Points, in no order, along strands that fork, close into loops and pass close to each other.
(in the rows, 128 means zero)
Points whose rows are less than 178 apart are linked; no others are. Some points are linked to none.
dufu: 97,122,157,129,154,151,124,140,104,110,151,107,148,123,155,161,137,121,148,130,120,148,144,144,139,167,144,116,100,120,109,122,123,115,124,139,121,133,138,160,82,98,138,142,64,132,120,133,124,171,128,152,108,132,113,107,113,161,97
rodi: 170,137,146,134,155,145,123,164,130,121,126,128,124,115,141,146,122,133,101,118,118,193,128,98,157,84,138,127,107,107,116,75,147,138,150,135,145,111,118,137,110,131,132,93,142,133,138,166,145,153,161,84,149,114,136,141,76,141,130
zalev: 166,164,98,129,115,103,114,74,136,130,83,137,133,124,93,137,123,153,123,112,154,97,100,126,122,141,118,134,153,98,160,130,139,112,93,114,128,116,121,151,142,150,109,147,125,90,146,103,124,116,87,145,122,147,143,135,168,109,124
Mab: 124,83,157,76,108,149,164,138,94,154,113,124,144,168,182,121,119,88,133,141,132,141,104,109,155,133,160,107,144,158,99,135,170,180,120,121,127,102,93,177,60,114,120,143,65,120,128,155,188,185,109,128,140,141,141,75,133,132,136
datuv: 128,120,117,173,173,95,111,148,102,115,109,144,117,101,93,151,118,140,129,96,165,142,132,104,149,192,71,126,108,137,118,134,102,72,120,165,106,118,132,121,101,128,177,141,149,107,149,131,165,112,106,164,147,141,109,131,134,62,115
rekav: 119,137,126,136,123,104,122,123,124,176,107,115,133,151,84,126,67,114,162,129,155,90,95,113,182,141,118,137,97,130,146,171,131,106,152,125,92,119,94,100,113,151,148,103,192,135,145,126,129,125,117,129,121,203,151,128,159,84,122
sabek: 101,134,172,133,135,141,138,123,126,107,96,146,101,152,76,139,116,126,113,97,118,176,142,78,116,178,117,96,161,144,134,76,140,94,84,138,112,103,99,164,105,91,131,106,130,141,158,140,159,132,67,140,126,88,129,86,114,136,136
segi: 127,146,107,84,113,146,94,123,95,130,93,98,141,145,153,99,99,127,123,121,103,113,93,149,162,99,165,141,128,116,142,159,126,146,173,132,110,107,108,139,121,110,132,168,113,120,131,109,148,108,99,143,100,167,140,150,152,153,141
Dofa: 108,118,106,156,132,119,132,133,126,140,163,122,135,132,103,96,157,122,111,126,103,79,137,179,93,134,122,132,159,139,123,138,107,122,113,117,118,149,141,101,128,121,108,153,136,129,100,107,137,83,107,156,112,95,99,147,146,116,133
tanim: 122,160,110,119,124,119,109,87,149,129,62,154,90,110,86,164,129,179,143,96,177,126,130,96,98,199,94,115,132,92,153,115,158,108,87,138,119,93,126,167,118,164,112,144,116,87,171,136,141,142,96,113,129,149,138,111,154,95,164
dibi: 204,99,107,167,124,81,133,135,134,139,82,161,123,122,93,137,125,142,100,112,180,154,97,114,148,102,119,149,126,162,129,88,110,89,138,126,148,130,112,127,140,146,178,130,174,139,142,141,124,104,141,114,148,143,163,145,154,87,98
mos: 144,95,128,149,109,157,127,122,125,145,148,104,169,143,148,125,137,130,111,144,149,110,95,171,121,114,169,137,193,111,108,131,119,102,127,112,148,135,121,170,102,126,129,170,107,122,112,118,94,151,103,160,90,124,163,111,137,122,87
Tuk: 83,125,154,107,132,126,113,112,140,125,136,99,142,117,171,176,135,136,167,137,126,115,153,112,149,159,153,122,79,112,147,137,125,101,145,142,91,114,157,149,81,118,143,103,53,134,115,145,105,201,133,155,112,178,127,104,117,154,98
tifo: 154,133,99,83,104,126,87,101,113,123,68,118,145,143,158,119,125,148,140,150,129,143,118,121,109,95,163,182,105,95,111,98,120,112,166,122,153,134,149,156,160,136,113,157,179,173,154,129,83,87,151,93,93,166,122,187,160,149,136
tise: 142,126,104,127,123,99,107,134,105,136,116,124,142,142,115,95,76,105,151,151,127,117,122,120,128,106,133,174,89,153,107,157,101,108,174,136,116,159,130,91,176,118,150,153,180,159,143,105,92,85,113,144,86,161,87,168,159,113,136
difo: 130,124,127,145,130,186,165,143,141,115,189,139,113,113,117,107,192,130,91,125,151,98,136,159,91,124,151,110,188,107,109,113,127,169,108,113,156,124,100,133,144,137,97,139,93,101,94,121,107,160,130,104,124,95,131,105,105,131,173
pigum: 158,140,94,124,111,101,157,134,92,177,96,173,110,143,109,73,97,116,126,119,136,121,91,103,147,100,110,149,131,170,124,130,138,143,162,133,125,127,108,85,143,147,135,120,181,133,167,154,184,88,116,105,148,142,119,145,153,99,170
Buku: 155,137,110,88,131,102,105,106,108,74,91,110,157,125,135,88,150,158,93,131,113,127,118,127,74,82,146,131,132,107,112,128,147,135,130,142,165,146,153,119,187,137,95,172,115,119,123,109,120,70,99,140,109,133,115,198,134,141,172
der: 112,150,162,110,117,168,129,124,143,148,129,109,136,122,124,157,160,118,142,149,103,142,139,141,131,124,157,131,119,77,108,85,160,144,131,95,134,124,137,153,93,122,71,105,114,169,135,152,80,141,176,66,116,115,126,125,162,185,114
nit: 108,144,143,137,145,170,121,125,135,117,160,105,141,104,147,163,159,127,143,141,117,150,158,160,104,153,151,130,122,84,105,102,141,145,121,132,138,144,150,161,97,106,96,136,85,129,127,154,90,169,160,111,101,111,105,134,128,174,120
zodi: 108,114,87,118,123,121,92,166,98,115,140,124,121,123,145,77,100,114,142,141,98,111,125,131,106,106,134,153,112,147,113,177,102,131,175,157,134,158,154,81,169,114,147,171,157,143,131,84,117,73,114,158,105,128,78,162,122,135,149
Rasu: 101,128,111,175,156,109,127,154,113,136,160,149,93,95,118,134,100,130,170,128,152,110,146,138,138,169,64,144,91,133,133,163,99,93,163,149,115,144,146,83,109,134,184,115,175,118,144,123,149,98,144,155,163,137,87,107,128,79,130
tigi: 109,50,137,133,126,127,201,145,113,111,184,138,135,138,161,133,178,115,104,124,121,141,141,109,140,158,102,78,204,164,81,131,87,155,82,134,147,112,102,152,103,112,131,111,76,100,100,135,192,174,99,165,170,85,130,75,93,98,136
zali: 115,62,121,153,138,101,205,137,122,122,185,145,130,125,188,145,146,97,143,128,147,123,148,126,131,135,108,103,150,197,126,152,116,147,100,138,127,129,137,121,93,138,153,106,63,97,99,161,197,170,125,158,190,122,126,98,102,99,116
Sufog: 119,145,179,122,127,139,95,99,153,133,83,121,137,151,97,151,135,140,103,117,110,140,123,131,120,143,140,124,145,86,143,87,124,83,77,93,115,113,110,154,148,141,96,103,138,166,141,104,86,109,134,138,73,101,168,126,159,157,69
Kazif: 109,123,95,131,113,153,94,163,157,122,153,114,134,102,129,89,123,117,128,147,94,132,139,126,92,97,137,159,130,138,116,149,132,155,152,148,139,180,192,82,156,125,104,152,165,138,106,93,93,83,142,132,118,102,103,149,93,154,145
kiv: 135,118,112,145,81,159,121,129,163,154,158,115,156,119,150,116,98,105,158,155,122,122,115,155,124,82,173,148,133,137,154,129,156,140,151,116,148,163,146,111,119,146,148,125,165,126,104,108,71,146,152,115,147,152,167,124,111,151,98
Las: 137,104,176,118,123,163,170,122,125,158,162,97,159,149,188,144,145,89,134,164,135,96,128,120,151,110,160,91,206,122,107,146,141,188,90,98,161,154,125,132,105,135,98,98,51,121,107,161,113,176,118,110,147,138,153,79,124,161,122
relo: 159,126,113,137,88,146,122,137,156,155,136,133,134,117,157,127,72,106,173,154,129,147,112,123,145,94,149,167,84,156,143,118,140,126,164,144,149,160,137,111,142,163,163,107,208,153,137,128,70,159,179,104,145,160,146,116,89,139,112
todap: 84,117,160,111,142,99,153,156,79,122,149,124,111,147,171,143,109,63,162,137,126,100,129,112,188,139,115,106,84,170,117,188,147,159,137,125,109,127,121,112,86,97,129,94,81,129,124,140,214,148,128,148,167,154,111,100,137,138,123
Seva: 157,132,137,140,143,116,117,135,144,160,113,151,114,144,95,99,132,137,116,130,100,130,110,145,113,99,131,129,133,123,136,82,127,110,114,91,125,131,142,111,150,151,88,91,177,174,113,135,100,70,166,97,129,93,132,142,145,125,114
miko: 123,134,105,157,101,161,142,121,177,139,173,129,132,90,152,153,119,116,184,161,122,115,148,160,99,118,145,131,120,142,164,130,148,163,119,138,147,174,179,104,129,144,126,127,123,110,115,133,70,163,159,110,156,120,130,112,112,169,110
kedel: 148,116,76,106,111,119,145,159,119,90,114,142,117,110,111,67,162,158,83,112,125,114,135,139,69,80,144,126,148,146,121,126,128,147,151,141,156,143,138,88,189,144,122,177,133,101,115,119,149,97,108,105,127,117,132,184,100,127,204
vug: 68,89,191,114,146,136,134,146,95,116,154,104,150,177,147,118,124,113,137,113,105,121,131,70,167,164,117,89,145,156,130,150,79,128,100,112,104,118,103,149,96,87,140,98,84,139,99,113,183,168,68,190,127,109,147,65,90,107,99
viboz: 101,162,139,146,128,113,111,127,161,164,161,135,121,126,86,162,131,150,151,135,119,102,157,148,134,154,99,90,131,91,166,130,121,110,94,134,103,123,130,125,103,152,107,71,143,146,114,134,126,150,146,125,147,115,112,96,129,110,113
ginuf: 100,142,152,125,146,151,87,154,137,107,162,76,144,132,155,146,100,101,150,137,99,158,129,124,197,112,151,128,80,118,123,163,111,123,185,138,99,133,113,107,126,93,162,122,125,146,118,109,84,139,156,138,92,162,114,161,113,168,96
virad: 111,141,151,142,141,157,176,140,134,115,200,120,90,118,135,123,187,106,127,114,125,95,166,151,121,127,137,88,170,125,127,145,119,190,103,105,143,136,130,103,133,137,92,116,79,89,80,121,136,160,141,114,168,95,127,93,100,146,162
gok: 144,147,67,141,90,130,100,112,176,122,141,150,122,97,141,156,147,168,128,146,169,115,159,179,74,130,114,149,106,87,157,120,142,126,142,146,161,138,145,173,139,140,129,159,149,111,142,137,87,151,158,93,124,145,134,142,117,126,150
det: 160,141,115,114,108,125,175,113,117,127,89,167,106,135,82,72,162,135,93,108,116,109,90,122,106,122,123,110,171,154,113,89,147,130,109,103,145,96,90,128,146,145,100,122,120,118,130,132,162,91,89,106,141,109,131,138,154,115,179
lele: 155,91,79,114,63,152,146,181,130,132,117,146,143,109,158,46,127,114,117,143,119,135,95,115,94,54,150,156,122,186,110,120,131,170,170,124,183,162,163,85,151,140,147,153,173,117,129,128,134,98,139,86,149,105,147,142,95,131,147
Kep: 112,119,190,131,143,147,129,130,163,129,161,60,166,142,130,148,125,102,139,136,113,163,123,125,171,111,166,108,117,113,126,110,117,99,119,89,107,140,135,111,102,129,123,79,118,161,89,137,62,164,167,115,103,139,166,119,121,146,54
Zet: 83,124,148,129,152,167,112,129,91,106,144,109,124,129,156,122,147,136,102,107,122,127,127,169,112,179,137,121,133,112,121,159,95,110,130,141,119,123,126,162,108,102,132,172,69,116,129,94,145,123,98,186,85,104,114,99,135,146,109
komag: 108,147,101,152,128,107,111,135,144,154,154,143,109,100,123,156,116,149,171,128,162,101,145,150,127,162,105,125,98,112,166,149,129,104,140,149,110,129,156,121,89,156,151,101,145,119,139,144,140,143,141,133,159,159,116,92,123,108,132
gito: 87,122,158,94,148,115,124,124,119,133,127,99,140,147,179,155,108,99,166,134,130,92,131,90,184,135,148,111,70,150,150,163,144,140,160,134,95,116,131,129,73,111,131,93,63,129,113,145,164,194,125,153,141,198,137,88,127,129,116
voki: 147,151,131,150,147,152,118,155,185,113,169,144,98,98,109,142,151,162,85,107,122,153,165,141,108,103,102,108,133,87,157,107,126,161,120,132,147,123,132,115,166,138,105,98,152,105,93,138,126,131,183,77,156,82,141,150,66,133,163
fulor: 93,144,153,154,183,134,113,143,132,99,199,96,99,94,150,147,155,126,139,112,97,140,169,139,148,157,93,111,105,103,140,142,105,123,135,135,114,145,153,94,124,97,134,111,125,132,94,104,137,106,166,158,134,75,103,128,86,139,92
nenu: 94,157,118,126,144,156,114,149,168,115,173,139,95,97,106,114,149,147,118,137,114,138,172,146,79,109,120,140,113,107,131,134,137,174,135,137,132,149,173,94,167,132,77,133,157,128,92,116,104,106,175,89,133,104,99,142,86,157,181
vek: 80,158,114,104,141,159,99,134,105,109,127,104,93,117,176,115,128,133,125,115,99,95,117,148,153,128,137,133,98,95,162,180,108,147,195,144,109,110,127,110,123,106,129,143,97,123,143,98,145,98,128,138,122,155,108,131,141,171,145
Dom: 107,150,112,98,126,183,98,126,118,96,120,111,147,117,159,116,163,145,114,133,108,132,132,172,92,126,170,150,118,94,105,122,127,145,146,139,146,136,136,176,112,103,96,190,100,127,132,125,105,124,121,99,84,131,97,158,138,162,161
zeza: 160,138,86,63,113,125,104,95,86,123,58,124,151,145,154,102,106,136,138,131,126,137,94,139,151,117,162,163,106,125,116,127,135,129,168,133,136,109,128,164,133,108,124,207,136,130,146,122,132,97,101,122,99,171,119,169,165,128,147
nef: 126,141,134,170,206,118,89,152,137,99,160,122,109,113,108,139,153,144,100,107,97,159,171,132,125,148,71,128,115,111,117,119,89,115,120,160,118,136,141,101,158,90,120,111,177,141,108,118,131,91,164,146,117,65,95,161,86,115,116
sul: 133,143,163,143,122,138,161,150,141,146,183,117,118,140,118,125,156,93,133,127,98,119,149,129,147,101,143,88,163,131,132,126,135,182,98,96,134,140,126,100,107,128,87,88,124,128,88,136,147,132,152,102,172,87,134,112,107,136,129
Dedas: 104,160,145,137,141,127,121,148,130,138,160,132,102,116,136,146,107,103,175,167,98,143,165,135,154,136,127,155,65,119,111,135,138,156,161,139,107,166,158,92,116,106,111,104,154,163,153,139,104,118,185,109,120,132,64,131,120,175,126
vuvem: 181,122,94,128,111,62,137,92,113,120,101,151,145,131,92,81,131,140,111,134,141,101,99,111,96,80,121,139,149,149,143,116,117,118,121,102,158,153,157,83,195,163,133,128,173,123,124,113,124,62,105,141,158,127,133,167,157,102,125
Dok: 110,125,168,137,139,148,157,103,153,158,161,100,143,134,173,181,145,110,165,159,128,105,168,125,138,119,157,85,173,110,142,136,134,165,85,122,126,170,158,114,117,137,87,76,44,127,113,165,83,187,129,112,154,142,138,88,127,155,110
luze: 120,144,155,120,131,130,134,165,91,141,139,113,122,160,107,100,125,93,121,117,74,117,101,114,165,108,136,111,139,142,111,132,131,152,117,105,106,109,97,103,111,107,104,96,136,151,117,125,178,97,126,120,134,101,120,124,129,142,121
Fopu: 156,168,143,100,161,129,93,111,116,70,81,130,135,116,117,109,140,159,70,98,101,153,128,107,89,108,132,125,124,98,116,113,131,124,101,151,139,115,132,130,187,125,100,142,123,112,134,105,133,78,100,143,99,101,120,184,106,154,153
Zive: 113,157,177,130,137,122,113,143,140,142,148,117,126,129,98,158,121,123,146,158,98,161,150,135,150,135,134,144,80,100,102,108,143,125,136,124,98,141,132,117,111,109,100,91,162,193,139,146,88,123,190,94,98,122,105,144,146,173,100
Batul: 110,136,114,127,81,122,110,120,156,167,127,112,124,131,125,143,69,107,182,154,143,112,127,132,169,122,136,159,73,135,148,165,132,115,188,136,112,146,114,111,123,153,171,109,200,149,145,123,85,156,157,120,120,209,121,119,136,134,125
Fava: 78,153,149,132,146,144,130,137,114,108,168,85,82,100,186,134,145,111,143,118,113,110,150,149,158,124,124,112,92,101,159,185,112,149,172,122,123,134,149,94,106,107,133,107,81,123,118,105,145,110,150,143,151,131,109,103,111,169,125
Pime: 124,126,170,111,145,143,125,148,125,125,140,66,166,134,175,148,97,87,160,139,107,175,120,112,184,80,181,120,93,130,112,119,139,141,147,110,122,135,120,118,103,113,138,102,111,156,117,149,107,167,164,106,122,166,150,144,106,174,90
ralek: 142,101,108,128,149,130,117,153,106,124,122,130,135,131,149,126,117,133,113,94,145,154,113,117,161,122,126,118,125,137,140,144,132,116,139,154,121,104,109,148,91,110,159,139,105,102,109,119,187,159,102,156,144,139,146,126,90,101,128
Sot: 162,132,56,168,119,87,112,120,130,104,127,162,107,89,121,118,139,165,103,103,176,109,129,133,94,128,99,156,123,134,155,156,102,114,142,158,150,140,148,121,169,129,166,177,150,76,141,109,140,90,114,140,141,128,117,157,122,90,157
povod: 127,69,132,147,134,117,170,154,109,132,139,117,169,161,107,110,110,86,117,126,126,147,101,157,159,137,138,130,118,183,81,132,108,85,117,112,110,108,88,138,92,111,168,137,143,145,100,112,146,122,121,148,118,129,141,132,151,93,76
poni: 118,140,115,133,147,132,144,142,109,111,149,137,102,96,173,152,123,119,170,143,121,150,163,152,134,152,130,150,56,137,100,124,142,152,171,156,135,146,154,129,93,109,139,147,123,131,159,170,142,142,167,99,152,140,58,128,117,172,145
tinur: 162,79,64,113,75,134,170,169,119,126,119,164,130,113,126,64,163,132,83,124,143,123,109,147,104,65,135,131,165,186,113,125,133,158,161,115,148,131,112,109,146,126,155,167,125,99,130,142,177,99,115,95,138,109,146,161,123,110,170
gubom: 149,127,119,156,137,138,164,130,165,130,165,169,105,98,120,166,159,160,123,140,158,120,154,151,97,133,117,92,121,125,149,86,154,139,124,144,148,130,136,143,120,149,141,102,94,99,112,190,123,184,133,92,174,104,128,97,97,112,156
fugeg: 87,139,159,96,117,143,145,150,72,137,107,118,125,173,109,98,104,86,137,113,81,109,82,112,176,151,125,103,139,153,118,153,128,152,114,116,86,94,75,129,111,94,121,128,103,134,145,113,203,104,86,154,116,116,133,115,154,152,138
maso: 140,82,115,93,100,152,170,131,108,153,93,153,118,151,140,103,132,118,103,106,133,157,96,113,137,156,131,110,172,159,114,120,175,164,129,117,128,85,73,178,72,124,129,172,78,101,134,142,187,160,95,117,146,126,144,83,143,94,171
vadam: 146,114,126,120,92,127,135,81,129,167,67,144,125,153,94,136,126,142,131,118,163,95,89,123,113,169,137,124,183,101,137,106,155,84,97,93,129,104,112,181,104,153,120,137,123,132,153,125,102,154,86,147,103,133,168,72,182,107,120
ladid: 166,164,107,114,93,67,89,78,151,140,82,152,131,134,119,158,107,191,132,165,166,130,141,106,74,98,82,181,109,94,145,137,118,113,107,127,147,109,155,129,230,164,119,121,194,151,175,133,78,109,180,96,125,148,122,175,169,118,114
gebil: 125,74,150,163,134,114,170,142,126,136,198,96,182,151,136,135,115,96,146,146,127,128,135,159,143,129,147,119,140,171,104,128,107,105,99,116,123,137,110,121,88,115,162,122,128,137,81,128,127,168,123,159,137,118,136,115,115,95,68
zan: 182,127,114,152,144,74,131,113,109,122,81,153,141,112,77,146,103,133,107,105,173,158,111,74,167,149,95,153,123,156,111,121,102,100,127,150,114,120,106,111,145,131,178,158,163,110,166,129,137,105,114,144,142,159,133,153,166,63,109
fugan: 92,117,124,126,145,172,154,139,88,92,159,117,93,99,162,101,175,145,103,89,153,115,135,187,90,153,135,118,140,116,108,166,106,128,142,130,148,106,127,141,115,119,132,180,69,97,107,98,159,121,117,161,131,107,118,105,118,131,155
naz: 112,139,86,168,93,159,113,123,205,124,173,142,131,78,139,147,142,147,160,162,143,123,151,194,50,150,119,147,117,121,155,115,145,138,128,143,164,180,184,135,151,135,121,156,146,106,111,132,64,144,174,112,127,117,113,135,105,141,136
noro: 103,92,161,141,130,165,160,140,115,104,134,138,122,149,118,118,152,124,75,109,120,176,134,113,111,169,128,93,192,147,94,96,108,119,84,136,143,111,101,170,111,91,135,135,98,114,128,125,172,146,78,155,128,63,128,86,97,125,133
roke: 163,145,53,146,103,111,99,93,149,90,105,160,115,104,123,135,150,183,94,135,178,112,138,141,69,108,116,159,119,106,154,128,130,129,124,147,164,141,141,152,184,129,128,176,152,94,144,122,107,104,132,98,120,138,128,170,122,111,169
pifuz: 148,163,156,151,187,113,86,119,126,91,106,127,129,114,95,142,129,155,84,95,106,162,142,99,130,139,89,126,126,111,121,105,104,102,85,148,123,110,122,128,172,114,125,111,152,127,137,100,134,88,118,158,105,80,114,172,92,124,110
tid: 86,181,139,151,133,113,83,106,170,144,127,133,115,119,76,170,149,177,130,127,132,115,161,164,94,176,68,103,137,74,153,133,120,103,66,142,103,107,123,137,137,147,95,93,150,141,140,114,112,127,152,128,103,103,118,130,145,116,118
Gura: 177,144,124,104,132,72,149,112,91,135,90,151,142,143,101,64,90,117,125,122,120,104,81,89,148,93,104,155,140,152,114,135,122,130,152,117,128,121,126,73,177,161,140,120,164,117,146,129,164,65,103,154,143,148,119,180,152,108,150
vagav: 171,154,91,118,126,104,158,114,112,124,75,184,96,109,83,98,146,155,95,101,150,141,112,111,131,135,94,143,129,145,127,104,144,144,143,144,133,113,100,122,147,143,121,146,134,96,163,154,173,98,102,100,146,148,113,157,145,97,189
kup: 147,111,131,143,103,141,157,112,137,164,105,173,104,137,80,132,161,139,100,133,150,110,98,135,90,167,119,94,185,128,108,74,151,98,99,107,147,113,102,182,103,144,118,111,132,149,145,150,110,154,101,107,127,98,148,63,176,92,139
bora: 175,150,120,154,149,134,97,163,166,115,146,142,117,106,142,143,110,146,97,132,126,189,159,110,120,93,117,158,108,106,134,104,119,139,161,168,153,142,144,120,171,130,140,121,175,133,137,148,108,127,182,103,138,98,118,171,70,134,147
Dela: 187,78,112,153,120,103,143,145,152,161,105,182,126,119,103,140,146,139,110,120,171,141,101,138,138,107,129,114,135,149,148,65,141,84,152,116,146,126,120,150,105,157,169,101,153,135,124,178,125,140,148,89,164,130,183,109,149,75,98
megev: 105,147,104,76,104,103,87,109,141,141,94,106,120,149,142,110,97,150,141,186,98,144,148,117,90,100,114,191,98,105,134,131,125,135,175,154,136,158,167,112,208,159,96,135,179,191,167,122,62,84,145,102,97,156,89,178,153,149,154
nir: 150,109,153,126,146,117,125,125,99,104,99,104,170,153,112,100,104,106,99,113,108,139,82,140,150,112,149,137,129,155,93,129,101,80,104,89,114,105,96,124,155,113,151,151,140,139,105,85,115,85,97,166,88,128,147,157,153,123,82
Fetaz: 125,138,110,77,123,146,102,89,123,133,49,132,111,133,116,159,109,156,142,101,142,128,129,101,151,176,128,133,117,92,159,114,171,126,143,141,106,99,114,188,82,155,119,168,101,108,160,130,151,161,85,110,121,167,141,112,136,114,160
fem: 91,89,157,130,165,111,148,154,93,99,185,83,127,139,180,130,151,100,151,95,82,120,151,97,181,129,98,83,146,145,136,166,80,134,109,112,122,118,118,111,111,104,145,85,101,115,75,115,205,158,119,187,170,93,143,114,85,100,93
kosov: 110,125,133,153,131,136,136,111,189,149,171,96,140,118,159,193,109,120,188,165,117,130,167,128,129,96,153,111,144,125,181,137,138,132,98,127,107,163,176,105,138,149,117,87,99,126,100,144,62,187,160,113,156,142,151,106,107,157,86
Zaf: 122,171,103,121,120,75,73,98,151,131,104,130,135,129,118,146,118,159,134,159,133,115,147,134,76,128,84,171,106,91,140,156,119,114,124,156,128,138,153,111,205,135,111,134,167,148,163,110,69,90,150,133,88,150,89,179,154,134,124
besat: 105,116,193,137,133,150,110,127,152,128,131,80,160,152,103,155,136,123,114,120,119,144,130,123,146,156,158,117,138,100,117,96,107,71,95,95,111,125,117,142,106,125,126,96,129,177,105,112,71,152,130,146,74,104,173,107,133,136,61
kotuf: 136,104,99,132,139,139,180,134,114,105,156,146,121,102,195,145,140,105,158,138,139,149,148,154,116,117,148,134,93,164,119,131,155,164,143,147,141,142,154,141,95,122,154,165,76,88,136,169,153,169,143,98,168,141,101,123,107,153,136
gadus: 132,158,174,114,137,112,128,74,122,92,57,156,126,136,76,130,104,127,106,94,130,171,128,85,108,167,117,122,140,136,127,80,155,94,88,108,116,105,117,167,143,104,138,148,128,107,180,130,144,101,74,153,115,109,124,131,147,147,125
kada: 136,140,121,126,113,128,143,162,103,161,137,144,107,138,111,81,97,94,136,132,92,103,116,113,147,80,132,138,121,163,119,150,121,172,153,113,117,146,134,65,134,136,111,106,183,149,137,127,164,96,146,110,148,109,102,127,109,137,158
goro: 152,129,122,115,130,174,167,132,126,103,109,160,103,120,98,86,190,145,70,117,139,122,120,139,77,117,149,116,178,131,96,75,143,145,110,114,162,100,86,146,157,129,110,146,99,118,118,130,127,139,105,94,113,92,142,120,139,115,189
libur: 153,116,129,126,132,94,112,107,121,109,98,103,153,142,110,114,96,109,128,125,135,126,94,128,135,111,151,155,88,148,92,151,93,69,147,105,130,140,123,111,184,128,151,142,185,165,124,99,59,73,139,129,81,167,126,166,172,120,97
defom: 62,88,159,102,132,138,148,151,77,122,118,125,140,170,131,110,92,103,136,120,116,144,101,108,164,188,114,106,136,170,123,172,103,135,108,120,80,93,89,163,103,86,157,145,82,123,127,98,201,127,67,189,121,107,148,89,132,119,119
tupod: 194,157,97,105,118,80,92,69,130,112,66,135,136,120,116,178,106,176,130,121,179,157,118,75,137,120,109,180,100,92,126,129,126,97,117,139,128,98,122,158,176,152,146,157,170,127,174,117,87,129,154,125,117,168,138,169,161,122,111
Gab: 81,170,120,140,150,102,78,105,165,126,127,125,111,118,98,137,149,153,119,143,102,102,160,169,82,152,75,142,116,91,140,151,117,115,100,147,96,141,150,96,173,125,86,125,153,144,139,97,92,68,149,140,79,111,92,165,145,136,125
dulir: 141,144,116,139,123,92,105,96,129,159,100,129,128,137,83,137,87,136,151,109,166,86,101,101,163,155,106,123,144,109,169,151,139,104,103,126,99,103,108,116,113,163,134,122,149,92,141,108,141,116,84,158,138,184,177,126,164,74,128
sopo: 108,152,175,113,122,145,104,75,128,108,58,134,146,147,94,146,119,144,107,109,125,148,138,122,103,160,144,128,138,100,134,95,138,95,87,105,119,112,115,180,151,116,128,151,119,140,174,110,105,115,90,161,67,99,141,131,148,178,102
dul: 139,81,128,127,118,101,171,123,133,173,155,169,139,148,154,139,134,115,141,140,166,84,124,91,135,134,110,105,153,187,149,130,174,149,118,129,119,111,125,134,68,141,129,87,74,107,104,174,173,194,107,130,182,141,146,74,115,75,148
vanoz: 165,82,126,133,114,124,158,124,143,183,139,153,142,165,131,128,126,121,130,134,157,96,103,107,139,109,130,100,165,155,152,102,164,112,128,110,137,108,110,137,77,164,148,82,118,133,95,161,140,175,121,121,164,135,189,74,125,75,112
panu: 115,109,183,102,106,149,148,147,111,149,138,86,147,171,168,126,125,90,131,144,111,107,112,112,171,114,168,90,165,139,116,144,140,184,111,104,136,123,97,143,75,109,106,93,64,136,123,137,156,173,112,133,135,138,157,77,136,156,109

How many points has the smallest loop of links through each point below? Write 0 if it is on no loop.
goro -> 9
pifuz -> 0
nit -> 0
kosov -> 0
fugeg -> 0

A fork is a point with three links, a tip a point with one. Leave the first point through the second and follow the links. Name the first fork or tip that comes.
sabek, noro -> Zaf
vek, Fava -> lele
gebil, povod -> rodi
nenu, Kazif -> gebil
tigi, noro -> ginuf
